Points on a hilly landscape, in no order, each with its height.
A ball rolls from a point to the lowest of its 2 nearest points, and stops where none of them is lower. Distance is the straight distance between rows; heights are no part of it.
(770): [ 17  10 -12   8   3 -10  -9  18   5 -11  11  17  -5   7   5  -2 -16 -14
  18 -15]  h=405
(1353): [ 21  10 -21  -5 -21  14  -1  -6   3  10   9   3  -7   1   1  10   7   1
 -10  -1]  h=632
(1983): [-16 -29  25 -16  -5  -4  20 -23  -9   1   9  -1 -10  -6   7 -14  19   3
   0   9]  h=202
(1485): [  2  -9   0  12  -1 -20   7   2  -7  -3   5  12   7 -20   3   5   3  -2
  -2  15]  h=349
(1050): [  7  14   8   6  16 -12  -5   8  -6  -3 -26 -18   1  10   6  17  -1  -3
  -9  -9]  h=521
(1565): [-29  -3   8  13  15  20   9  -3   3   6  -6  -8  -2   7   3  12  17  10
  14 -22]  h=377
(1229): [  2  -5   3   1   4  -9   2  -1   1  -8   1   1  20   3  -7  -5  -6 -13
 -23  18]  h=386
(2012): [ 10  -7  14   9   2  11  -3   0 -11  -9  -8 -15   0   7  17   2  12  24
  13   0]  h=364
(1851): [  0 -15  17 -11  -3   4  10  -6   7   6  16  14  -5   7   4  -3  -4  19
   5  10]  h=470
(1492): [-10  26  -9   0 -17  11 -13  13  -2   1 -17  -2  11  20  -5   4 -24 -20
  -9 -24]  h=308
(36): [ -9 -13  -8  -1  -4   8   4   3  11   2   0  -9  -9 -22   0   0  21  13
   9  -6]  h=720
(1870): [ -6   1  -8   4  18   1 -11   6  -2  11  -9  19   4  -7  -6   0 -11  24
   3  13]  h=492
(1901): [ -7  22   0   7  12   4  15 -11  -1  34  -8 -10  -5  -4  -6  17   5   6
  -9   6]  h=630
(1577): [-23   0   0  -4  16  -4  -4   4   1  -8  -4  -6  12 -11  -9 -11   2   2
   4  -1]  h=314
(1345): [ -3 -13  19 -10  16   5  -7  -3 -10  -5  -8 -12   8  -6  24  -2   6  16
  23  -4]  h=385
(462): [ 11   3  -2  10 -18  -1 -22  19  -1 -18 -13   5  -9  11  -1  15 -19 -11
  -7 -13]  h=370
(596): [ -5   8   0  14   4  30 -17  13  16   5 -23   0 -12  13   5  24  -7 -15
  11 -25]  h=453
(1287): [  0  17 -22  -5   1  13 -25   2   6  -6 -12   6  -7   9 -21   4  -1 -17
 -12 -10]  h=232
(346): [  4  15   7  11   3  23  -3  -6  20  19 -12  -5  -4   0  -7  24  -3 -13
 -14   5]  h=204
(2007): [ 11  -8  -1 -15  32 -22   6  -2   1  -9   3  -2   1  10   2 -18   1 -14
   5  -6]  h=267
(305): [-25 -28   6 -10   1   2  21 -11  -1  20   0  -1 -10  -4  -1 -19  12  24
   7   6]  h=440
(255): [  2   3   8  -1  -8  26   7   6  -3  -2   5   6 -15  -1   7   6   0  21
  -4  -5]  h=416
(1169): [ -6 -24   7 -13 -11 -12  17  -8  -6  14   8   6  -7  -3   7  -5   4  27
   4  10]  h=455
(967): [ 10 -34 -10  14  -6 -18  -7   2 -12 -27   7   5   6  16  -4   1   3   2
  -7  11]  h=575
(56): [-30  15   0   0  -1  -2 -13   5  -2  -3  -7   2  21 -10 -14   0  -8   3
  -9   0]  h=261
(610): [ 14  -5  26  13   1 -18  11   2  -9   0  -5  -6   6   4  17   9  -4  12
   5  12]  h=325
(523): [ -4 -12   9 -12   5   5  32   7  10  12   3  -6  10   9  12   0  -5   1
 -14  -7]  h=191
(30): [  1   1 -20  12 -25  27 -14  17  10   2 -13  12 -19  -2  -9  11  -8  -8
  -8  -9]  h=422
(830): [  4  17  -4   7  -8 -14   3  -1 -18   0   6  14  -3   7   2  11  -2   6
  -1  -8]  h=545
(872): [ 12 -11  21   5  14  -8   5  -3  -7  11 -10  -9  13   8  15  -7  -7  25
  15  15]  h=365
(592): [ 18 -10   8   0  -5 -16   7   9  -1 -12  12 -11   3  10  -4 -17  -7  11
  -6  11]  h=468
(643): [ 14 -11  11   2   3  -7   4 -27  -1   0  12   1  -9 -12   9   1  31  -6
  12  14]  h=274
(1080): [ -7   8   6   2  19   2 -13  -3   3  -1 -13  -3  19  12   6   9  -1  -1
  12  -8]  h=395
(46): [-11 -21  -2  -4   2  -7   9  -4   1   7 -15 -11  -6   7  -4  12  18  16
 -13  -3]  h=331
(997): [ 10 -27  -5  17  -1 -30  17  -6 -14  -6  19   7   7  20  -3 -10  -5  -1
  -2  16]  h=557
(1318): [ 25  -2  16  18  -6 -21  12   9  -1  -6   1  -4  -3   4   9  19  -5  -8
 -11   8]  h=278
(1700): [-18   3 -22   2 -18  25 -19  14   6   4 -14   7  -7 -11  -9  14  -4  10
  -5 -12]  h=459
(1343): [  4  -5   8  -1  -2   6 -17  26  14 -14 -10  -5   9   2  -1   4 -24   1
  -7   1]  h=507
(1878): [ 13  -4 -15   2 -15 -17  -6  18   7  -9  13  20  -4  11   1  13 -26 -25
  -7 -11]  h=600
(870): [  3   8   7  13  -4  -3   5  21  -1 -17   3   3 -13  -2  -3  -3  -5   5
   1  -8]  h=484
(1340): [  0   5   9 -13  10  23  15  -9  -7   7   2 -14  -8  -9  -4 -13  10  20
 -11  13]  h=271
(929): [-11 -32  18  -7  -2 -15  11 -29 -19 -11  19  12 -15  -6   5 -22  19  -7
  12  11]  h=176
(250): [ 10  29   1   4 -13   9 -11  12  14  -6   4 -12 -13   2 -15  -7 -10   3
  10 -10]  h=520
(1327): [  2  -1   1  18  -4   0  -9   0 -12 -28   8   1  10  12   7   0   9 -11
  12  -9]  h=352
(1256): [-12 -16   5 -23   9  -2   2  -7 -15 -23   4  -6  -2   2   1 -24  15   1
   0 -10]  h=226
(1945): [ -3 -29   7  -4  -2 -14  -7  -2   5 -11  12  20   2   6  -1  10  -4   8
   2   9]  h=250
(848): [ 16 -21  -1  -9  -1  -4  -4  -7  10  -9  15  -3   5   6  -4 -15   0   7
  -2  20]  h=481
(815): [  0  -9  -5   7 -14 -25  10  12   3  -1  11  18   7   9  11  14 -15  -9
  -1 -11]  h=589
(1363): [  6  -5  20   5   5  12   7 -26  -1  -7   8 -12  -2   6   5  -4  31  -1
   6   7]  h=296
(1720): [ -9  17 -18  15 -18   3  -1  11   1   0  -3   8  -4  16 -22  -3  -8  -4
 -12 -14]  h=702
(157): [ -1 -15  -8  -8   4  11  16  -9  18  12  10   0 -14  -7  -5  -9  21  13
   6   2]  h=716
(679): [ 15   9   0   7 -19  -3  -7   3  17   6   7  10 -12 -11  -6  23  -3  -6
   0   4]  h=591
(1566): [ 11  -2   3 -13  -4 -12  15  -2 -20 -20  34  -4   0   4   4 -35  -3  -5
   3   0]  h=284
(1854): [ 12 -26 -12  17  -8 -26   8  10  -3 -17   9  -6  13  10  -8 -10  -5  -8
 -13  10]  h=567
(1274): [ -9 -10   5 -14  15  -6  -8   4  -8  -8 -17 -20  11 -23  19  -9  13   6
  17  -4]  h=402
(1782): [  2  27   5   4 -15   6 -29  13  -2  -4 -20  -4  -5   1  10  23 -16 -18
  16 -21]  h=451
(661): [  2  13   6   2 -22   4  -7  -4   8   7   3   8   4  21   7  26 -10  -8
   5 -13]  h=244
(424): [  3  13  10  13  -2  11  -4   0   3  15 -20 -16   0 -16  -2  28   0  -6
 -20  11]  h=90
(1203): [  0   7  -2  12  -3   8 -17  -5  -2 -19   2  14   0  11   0  14   9 -18
   7 -16]  h=373
(1450): [-3  5  8 16 -9 34  2 -3 -8 -2 -2 10 -6 13  6 17  2  9 -5 -6]  h=382
(764): [ 16 -11   1 -10   5 -17  15  -6  -5 -10  24   5 -15  29   1 -11   3   4
   6  -6]  h=322
(35): [  2  -8  -3 -29  11  -3  11 -26 -13   5   4  -6   3  18   2 -18  15  -2
  -6  -4]  h=229
(943): [-12   9 -14  13 -17  13   2   4   5   4  -3  -6   7   4 -14   0   4   5
 -13  -5]  h=690
(854): [ -7   4 -10   6  14  13  -1   8   2   4 -15 -21   0 -15 -15 -11   8  14
 -13  10]  h=354
(527): [  2 -28  19 -13   9 -18   2  -4 -17  -9  10   1  -1   0   3 -40 -14  13
   9  25]  h=436
(1012): [ 14  -7  -8   8 -34  18 -12   4  18  -2  -3  -1   1  14  -1  19  -5 -16
 -13  -4]  h=332
(648): [-22  18  -6  -1  -2  18   8   3   8  24   6 -14  -8  -1   3  16   1  11
  17 -23]  h=449
(96): [ -5   4  11  15   2  12   7 -10   0  -9   1  -7   7   4   5   7  21  -7
   3  -7]  h=319
(1883): [ -8  13  -5   5   9   5 -13   2  -8  -1  -8  10  -9  -2 -11   7  -1  11
  -1   1]  h=445
(1451): [ -7  -2   0  11   0  -7   8   7  15  -6   9  -3  21  -6 -19 -19  -3  -7
 -11  17]  h=408
(892): [ -1  -5   4  -5  -3  -9   7   0   3 -11  12   5 -17  18  -7  -1   9   9
   5 -18]  h=342
(2185): [ -2  32  -8  -5   3   6 -15   2  16   9   6 -12  -6  -2 -21  -6  -4   6
  15  -8]  h=517
(449): [ -4  10  -2   1  18  23  -8   4  -3  -7  -6  14   0  22  -3  -1  -8  -2
  -6 -10]  h=399
(134): [ 15  17  -8 -13  -3   7   6  -9 -12  21   1  -1  -2 -21   5   6   3  16
 -10  19]  h=604
(2087): [  5  22 -25   3 -15  25 -22   9  11   6 -16 -20  -4  -5 -14  -2  -2  -5
   1 -10]  h=664
(1084): [  4  13   8   0   7  -9 -18   5   2   0 -24 -19   1 -12   8  24  -2   4
   5  -5]  h=500
(256): [24 -2 -8 13  2  4 -4  0  4 -8 15  5  1  4 -3 -9 -2  0  5 15]  h=498
(557): [ -2 -16  -7   4   9  -9   4   2  -3 -21  12  14   4   0   4   1   5 -28
  -8  -5]  h=590
(563): [ 13  25  -1   1  -5  -1 -22   0  -5   6 -13  -9   0   2  10  28  -3  -4
  17 -13]  h=477
(175): [  5 -12  -8   3   2  -1   3  11  15 -18  21  24  -7  -3   0   4  -8 -33
  -2  -7]  h=597
(2021): [  4 -10  -7 -14  -3  -8 -13   4   9 -17  12   8  -6  25  -9  -2  -4  11
  10 -13]  h=360
(1338): [  9   0  -9  -4  -3   3 -21  17  22  -8  -6  21  -8  -7  -3  14 -22 -34
  -1  -5]  h=624
(451): [ 12  11  11   6   0 -16   4  -1   5  -3  11 -13 -12  -2 -11 -14  10  14
  15   6]  h=441
(268): [  9   0 -24  -9  -4   0 -18   3   1 -11  -8   8   1  -4 -10   6  -4 -16
 -22   2]  h=234
(364): [ -5 -12  20  -3  11   1  12  -3   2  22  -8 -24   5   6  11  -9   1  27
  21   6]  h=394
(781): [ -1   6  -9 -10  -3  -5  -9  13   2 -18  14  12   3  11  -3  -6 -16  -3
   8 -15]  h=378
(1025): [ -5 -13 -16 -25  21 -11  12  -1  -7  -1  -3  -1   3   3  -7 -28   3   1
 -20   3]  h=309
(851): [ 19  25 -26   6 -12  17  -7   4   4  11  -9  -5 -10  -7  -1   9   2  -7
  -4  -8]  h=647
(1285): [  4  15 -12   1  -9  -1   5 -22  -7   8   5 -12  11 -21  -2  -3  27  -6
  -5  10]  h=653
(571): [ -3  15   0   1  13  26  -1  -5  -8   8 -10 -23   1  -4  -2  -3   5  19
   0   4]  h=310
(1436): [  1   3   0  20  -7  -9 -19   6  -4 -17  -6  -4  10   9  -3   1   2   7
  15  -5]  h=323
(2097): [ 12  20   9  -2   7 -28   7  -7 -10   7   8   8 -13  -4   7   8   1   2
   6   3]  h=562
(1541): [-26 -13   8 -12  11  -2  19 -12  -1  34  -8 -35  10  -1   8 -24   3  23
  17   0]  h=413
(1297): [  0   6  -6 -16   8   9  -7  -1  -9  12  -5   0   8   3   0  -4 -11  27
  -3   9]  h=530
(1571): [  5  -9   0   9   3 -12   8  25  15  -4  -7   8  11   6   5   9 -23 -24
 -18  -6]  h=275
(1347): [-25   8  -6   3   1  27  -5   8  15  13  -9  -2   3 -24 -11  10  -6  -1
  -4   1]  h=739
(1037): [ -3  -3   1  20  -7  -9   4   8  -1   1  -3  -6   9 -26   0 -11   6  14
   5  19]  h=388
(1100): [ -5  -3  20 -15  24 -15  14   4  -8  -4  -8 -14   4 -11  12 -27  -3   1
   7   1]  h=433
(1249): [ -4   7   4  -1  21  -8 -11 -11  -5   7 -14 -14   1   9   2   8  12  16
  18  -7]  h=367
(1216): [ -3  -9  19 -24  11  17  24  -4   7   1  12  -7   0   5  10 -17   1  -1
  -3  -3]  h=221
(1678): [ 13 -19  11 -10  -8  -9  11 -23  -7   4   6 -14  -1 -14  25  -6  26  -3
  12   7]  h=251
(1113): [ 10   1 -15   2 -35  36 -16   7  21   8  -6  11  -8   1  -1  14 -13 -20
  -2  -2]  h=374
(1358): [ -6 -15  -2   4  -8 -27  22   6   3  10  10   7  16   5   8  -3  -4   3
   5  -1]  h=578
(1223): [ -7   1 -16   1  13 -22  -9   5  -6 -12  -8   3   8  -7 -10 -12   4   2
   6  -5]  h=348
(306): [ 11 -14   9 -13  11   5  -1  -4  -2   1  -9 -18  11  -1  10 -16   2  19
   3  18]  h=396
(103): [  0 -11  16   1   8 -12  -2  -9 -14  -5 -17 -14  -5  11   8  10  14  25
   7  -1]  h=339
(1877): [-10 -26  22 -19   0 -20  -8 -37 -24  11  -6  -5   0   5  13 -27   7  12
  19  15]  h=525
(1124): [-19 -11  15 -16   5   9  13   5  -8 -13   1  -4  -8  -3   8  -6  11   8
  -8 -13]  h=248
(567): [-13  23   0 -13   5  13 -14  -4 -11  20  -2  -8   6  -7  -9   8 -11  27
   6   5]  h=552
(1002): [  2  18  -7   0  -8  29 -20   8  26   1  -1  12  -8 -10 -14   2 -12 -27
   4  -2]  h=623
(376): [-1 20 -7  4 -2 -6  4 -1 -6  0 12 -2 16 -6  6 -7  0 -3 11 -3]  h=669
(779): [  6 -40   9  -4  10 -25   6 -28 -30  -2  11  18  -7  -9  12 -22   0 -11
   4  29]  h=548
(718): [-19 -11  16  -6   7 -15  13   0  -6  11 -16 -12 -19   3   0  13   8  28
  -6  -7]  h=304
(889): [ 16   7  15  16   6  -9 -21   2  -2 -17   1   5   6   1   1   7  -6  -3
  11  10]  h=273
(1929): [-11  13  17  -1  -8  -6  -2  -8   6  -4   4  -8   7  23  -3  18   2  -6
   4 -15]  h=206
(1056): [  4  12 -31  -9  -3  -4   3   9 -20 -10   4   8   8  -8   6 -10  -3  -7
 -19 -10]  h=420
(1946): [  3   3 -28  -7  -5 -14   8  12 -12   6   4   3  12 -11   3 -16  -9   7
  -4  -1]  h=448
(974): [-18   3  -1  -2   4  14   0   1  16  11   3  -2   0  -9  11  20   9  -1
  25 -25]  h=428
(2055): [-12   7  10  17   6  31   6  -7 -11   3  -8  -9   2   9  10  14  15   7
   1  -9]  h=350
(1597): [  9 -13  -2 -23 -11   6 -12  -9  -1   2   0   2  10  -1  10  18   0  13
 -12  12]  h=227
(519): [-15  -3  -8  17  -7  14   1  12  16   7  -4   0  -3 -30  -5   7   7   7
   6  -2]  h=728
(1102): [ -2  -8   3  -5   8  -6  21  13   9   7  -2   4  18   6   8   5 -17 -13
 -26   0]  h=230
(402): [ -3 -12 -13  -3 -10   6  -6   1   4  12 -12  -2  15  -7   6  18   3  11
  -3   3]  h=270
(59): [  0  13  -1   9 -17  16 -24  -2   3  -4   1  13  17   0  -1  10 -11 -10
   5   6]  h=71
(916): [ -2   2   5 -22   6  23   7  -8   0  -4   9 -13   4   4  -2 -26   6  12
   0   2]  h=243
(1861): [-22  11  -2 -12  -3  10 -12 -13 -14  10   0   3  14 -21  -2   2   2  17
   4  14]  h=573
(168): [ -2 -11  -9 -22  13   6  15 -10   2   9   2  -1  18   5  -5 -20   0  -6
 -27  14]  h=327
(682): [ -4  32 -13  -9   3   3 -20  12   8   0  -8 -15   6  -6 -17  -9 -14  -5
  -2 -10]  h=491
(1695): [ -7  17 -22   3 -17  23  -1   7  12  17  -8 -28   0  -6 -14   5   6   2
  -9 -12]  h=679
(1209): [ 20  -2   1  -1 -10 -13  14   0 -13 -22  34   4  -4  22  -3 -12 -10  -5
  -4  -4]  h=303
(768): [ 11  16   4  -3  -4   3   9  18   8  -9   6 -16 -10   2   0  -9  -2   5
   2 -18]  h=502
(1598): [  1 -20  -6  12  17  -6  17  -6 -13   1  19  19   6   7   1 -35  -5  -2
   6  19]  h=531
(588): [-17   8 -28  -6   0   3  -5  13   3   5 -15   3   2  -3   3  10  -1   0
   0 -30]  h=368
(2107): [ -3 -16  23  -9  -6  -6  22 -20   1   2   6 -11  -3 -12  12   3  23  -5
  -6   6]  h=228
(911): [ -6   0  -2  15  13   5  10  10  17   4  -6 -13  13  -4 -13 -17  -3   4
  -5   9]  h=391
(156): [ 10 -19   7  -4   4 -24  14   2  -8  -6  16  -3  -4   9 -11 -38  -9  10
  -2  19]  h=454
(1585): [ -8  12 -19   0  11  -3 -11  11  20  -4 -12  -1  -4   7 -18  -3  -5 -18
  -3 -19]  h=290
(861): [  5  24   0  17 -11  21  -6   3  13  31 -20   2   1   3   0  26 -19 -22
  -6   3]  h=289
(1211): [  1  18  -9  -2  -7 -16   1 -16 -24   3   1 -10  21 -10   4  -8  12  -1
   0   6]  h=661
(1188): [  5   8 -11   0  -8   9   6  10  30  14 -10 -25  -6   2  -8  10   2  -5
 -10 -13]  h=689
(223): [  5   3  -8   2  -4  14  -6  11  27  -5  13  18  -8  -4  -2   3  -9 -26
   6  -7]  h=608
(594): [-17  16   0   2 -13  21 -26  -3  -8  -7  -5  -8  20  -4  -7   7  -4   3
  -2   0]  h=178
(975): [ 13   9  19  19  -9  -1   1   6   7  -2  -7  -4  -4  -6  -3  22  -3 -14
 -18   9]  h=213
(1867): [ -2 -23   2   5  -2 -14   6  -5 -14 -20   5   5   2   7   8  -1  12  -3
  -8   2]  h=582
(1916): [ -9  17  -4  19  11   3 -11   4   4   6 -19   2  13  10  -6  10  -9  -9
   1  -6]  h=429
(180): [ 11 -12   1   9   0 -18  -8  -1   3  -2   6  21   5  -6  -2  11  -9   8
   2  23]  h=301
(287): [-20   4 -13  -6  11 -12  -1  11  15   3  -4   7   1   4  -8   3  -5  -1
   9 -23]  h=330
(68): [  9  13   6   7  -5   5 -14  -5  22   3   0  -5 -14 -13  -8  20  10 -16
   4   1]  h=605
(1824): [ -3 -34  22 -10   5 -24  -1 -29 -23   8  -3  13   1  -4  14 -20  -1   5
  11  27]  h=537
(166): [  0 -14  19   9   9 -16  11 -13 -19  -5  10  11   7 -15   9 -19   1  -8
   4  27]  h=569
(1898): [  2  33   1   1  -8  -5  -7  -3 -12  14  -1   9  -5   0  -1  22  -9   8
   3   1]  h=524
(864): [-18 -17  18 -11  10   8   9   0  -4   2 -10 -13 -13 -10   6   0  15  24
   2  -6]  h=272
(38): [ 14   2   4   1  -8 -19   9  -3   7   7  15  18 -14  -5   7  19   0  -2
   3   4]  h=576
(1813): [  0  21   1   7 -18  23 -25  -1  22   3  -6 -10  -6 -11 -16  14  -1 -17
   0   0]  h=618
(758): [ -8  21  -6  -8   5   3   5  -3   0  18  -4  -5  -7   3   6  23   1   2
   4 -19]  h=469
(1588): [ -3 -39   7  -7  14 -21  13 -13 -14 -17  17  18 -15  -7   6 -12  12 -13
   4   7]  h=149
(1444): [  5 -14   6 -24  25 -16  13 -19 -15  -3   7   2  -1  12  14 -20   5 -11
   4  -2]  h=247
(963): [ -4  -3  -7 -15  -2   5   4 -10 -14 -14   6  -7   7  11   2  -9  15   0
 -10 -11]  h=205
(1752): [ -9 -18  17   7  15 -14   2  -5   6 -19   7  10  -9 -11 -10  -6  14  -9
   3  12]  h=161
(1822): [ -4   2  -7   2   4   7   9  -4  26  14   4   0 -19 -10 -14  12  13   0
   0  -4]  h=709
(297): [ -5  14   3  -3  -4   6   0 -20  -1  13  15  22 -12  -2  -4  21   8   7
   7   5]  h=432
(498): [ -7  -8  -3   2  -4   6  21  10  20   5  -7 -20   2  -7   3   1  10  -4
  -8 -10]  h=696
(1810): [ -8 -14 -13  -4   8  -5  11  -5  -2  17 -12  -3  11  -1   8   2  12   9
  -5   1]  h=306
(2098): [ -7 -17   8   0   4 -13  -7   8  12 -15   9  16  -8 -15  -5   5   0   4
  11   5]  h=209
(2010): [ 10   0  -5  -8   1  10  -6 -18   1  -1  14  14   1  -3   4   8  11  -2
   5   9]  h=410
(1077): [ -4  27 -11   4  -3   5   4   5  -1  21  -2  14  -2  -3   5  17 -12  -8
   3 -14]  h=494
(634): [ -5  14   9  14  -7  22   1  21  -4  -5  -4   4 -17 -15   3   8  -4  10
  -1  -9]  h=452
(1286): [ -8   1  -1  14   6  18   5   1  10   6  -5   9  -9   8  10  22  11  -1
  11 -21]  h=404
(427): [ 12   6  -3   9 -42   5 -16   6   9  11 -12   1   1  22   4  27 -18 -12
  -5  -7]  h=291
(212): [ -6 -22  10 -16  17 -16   3   2   4  -4  -8 -17  10 -28  14 -25   6  -4
  15   7]  h=419
(1346): [-21  25  -3  -5  -7  22 -18   8  -5   0 -11 -10  19   0  -2   8 -18 -11
  -6 -14]  h=249
(1799): [  9 -10  17   3  -7   1  -5  12   3 -15   9   0  12   4   3   1 -16  11
   1  13]  h=486
(535): [  9  15 -21  -1  10 -12  -1   6 -15  -5  -6   2   2  10  -7  -8  -2  -1
 -10  -8]  h=387
(709): [  3   7   0  19   0  10  23   0   8  27  -6   1  -2   9  -1  15   1   4
 -13   1]  h=612
(1717): [-10   3  17  -6  14  -8   0 -12 -16  -9   8   4  -9   2   0 -15  12  15
  18   3]  h=501
(1092): [ 23   4   3  16  -6   3 -19  15  -3 -20   7  18 -12  -3   0   7 -20 -14
  -2   8]  h=277
(1674): [ -2   6  -3 -22  -2   0   7  -2 -12 -14  19  -8   7   0  -8 -37   1   7
  -3  -2]  h=265
(789): [ 10 -16 -18 -26  23 -22  10  10  -1  -9   6   3  -4   1   0 -23  -7 -10
  -9  -3]  h=288
(1251): [ -4  12  12 -10  15  -9  14   1  -8   0  -7 -16   7   0   2 -12   1   0
  -8  -3]  h=450
(537): [ -3  13 -32  12 -14   1 -14  12  10  11 -19  16 -16  10 -10  11  -9 -24
  -3 -22]  h=461
(2130): [ 14 -19  20  -9   7 -15  13 -30 -13   4  16   8  -4 -16  12 -15   8 -14
   2  34]  h=558
(783): [ -2  -5  14 -16   4  12  19 -17  -7  -2   6  -4  12   5  -2  -6   6  -5
 -32  14]  h=344
(158): [ -8  24  -6 -13  19   2   0   7   3   0 -11 -21   5  -3  -9  -7   0  -8
  -6 -14]  h=467
(309): [  0 -12  -8   4   5  -1  15   6  21   2   6   6  -3  -7  -2   1  10 -16
  -3  -4]  h=703
(570): [  6  18 -18  17  -6   2 -10  14   5   2   5  18  -5  -4  -8  -2 -17  -7
   6  -4]  h=447
(2142): [-16  -9  18  -4   7 -16   6 -26 -24   8  -2  -4   1  11   8 -14  11  17
  23   2]  h=513
(1666): [ -5 -27  17  -4  19 -25  11   5  -6 -20   2  11 -11 -16   9  -7   5 -14
   1   3]  h=114
(456): [  5   6   9  14   3  -7   8   3   1   7  -3 -20  -4 -19   2 -11   9  21
  16   9]  h=418
(944): [ 15  -7 -12 -11 -11   1 -18  -5   0 -11  -1   3  15  11  -1  13  -4  -5
 -14   5]  h=183
(284): [ 16  -4   7  -5  -1   0  14 -10 -11 -11  19   4   6   0   1  -4  -1 -12
 -23  20]  h=363
(859): [ -3   9 -12   1  -1  23 -14  13   3  -4 -13  14   8  27  -7   1 -24 -13
 -14 -13]  h=359
(2032): [ 11   6  -4  -6 -11  10   9  -8  -8   8   6   8  -7  -7   2  10   3   5
 -23  11]  h=619
(828): [ 10  12  12  19  -6  12 -25   0   4 -17   1  15  -1   1  -8  11 -11 -18
  -1  14]  h=187
(1780): [  6 -26  -1  15  15 -26  23  -5  -7   9   5   9   5  12   1 -25   0   3
  -1  20]  h=546
(669): [  7  13   1  10   5  -2  14 -13   2  13   0  -9  -4  -8  -4   8  16  -6
  -9   9]  h=643
(1182): [ 11  -1   6   0 -15  -5 -21  13  -7 -32   4  11 -15   0   0  13  -5  -6
   0  -7]  h=334
(141): [-17  17 -30   5 -21  15 -10  14   2  12 -17   1 -15   1  -4  15  -2  -5
   1 -28]  h=415
(369): [ 11   1  -4   5  -3   5 -14 -14  -2 -19  16  20   4   6  -4   9   7 -19
  -1   4]  h=393
(171): [ 10  -2  -7   6   7   4   7  -8  -3   6  18  16   7   1  -3 -21  -1   8
   6  21]  h=515
(609): [  4 -22   9 -13   7 -11   0  -8 -16   5 -10 -16   3  -6   8 -42  -1  20
   8  20]  h=417
(1488): [ -4   3  -2 -18   0  -2   0 -12 -20  15  -2  -2   8 -30  14  -5   6  15
   3  17]  h=588
(2061): [ -1  13  -1  11  -5  10 -24  18   4  -5 -29  -4 -13   5   1  20  -9 -10
  -2 -16]  h=414
(398): [-18  17   8   1  16   3  -4  -1  -8  -7   1   1 -14  -4 -17 -11   8  19
  11  -3]  h=480
(534): [  8   1   1  10  -5   1  25   5  12  19   6  19 -17  -1   2  17  -3   2
 -12   3]  h=594
(1367): [-24 -21  13 -17  12   2  19 -11  -4  28 -10 -17 -11 -10   5 -39   5  18
  16   3]  h=427
(1712): [ 11 -10  -2  16 -10 -21  21  -5   1   6  16   7   5  13  -1   1   2  -3
  -4   4]  h=568
(1626): [ -3   3   9  20   2   3 -20  19  12  -5 -22   6  14   6  -3  10 -24  -7
   0   3]  h=473
(257): [  9  14 -29   2 -12  -1  -4  10   9   8   6   5   3  -9  -9  -8  -7   5
   5  -2]  h=479
(1243): [ 14   2 -15   5 -27  -2 -22  16  10  -4  -3  21 -10   6  -7  12 -27 -39
  -6  -4]  h=615

Call two points neighbours if one is among the 2 nearest of the other. Go from one point of each pair to the other, from neighbour to neighbour, staying as low as possible. Name the highest point that can't be avoided.
(59), (1666) => (596)
(523), (963) => (1451)
(944), (963) => (46)
(944), (1929) => (1700)
(944), (1287) => (268)

Two balls start at each pair of points below. Name the first point that both come to, or write -.
(519), (943) => (1695)
(1878), (870) => -
(1211), (1867) => -
(1813), (223) => -
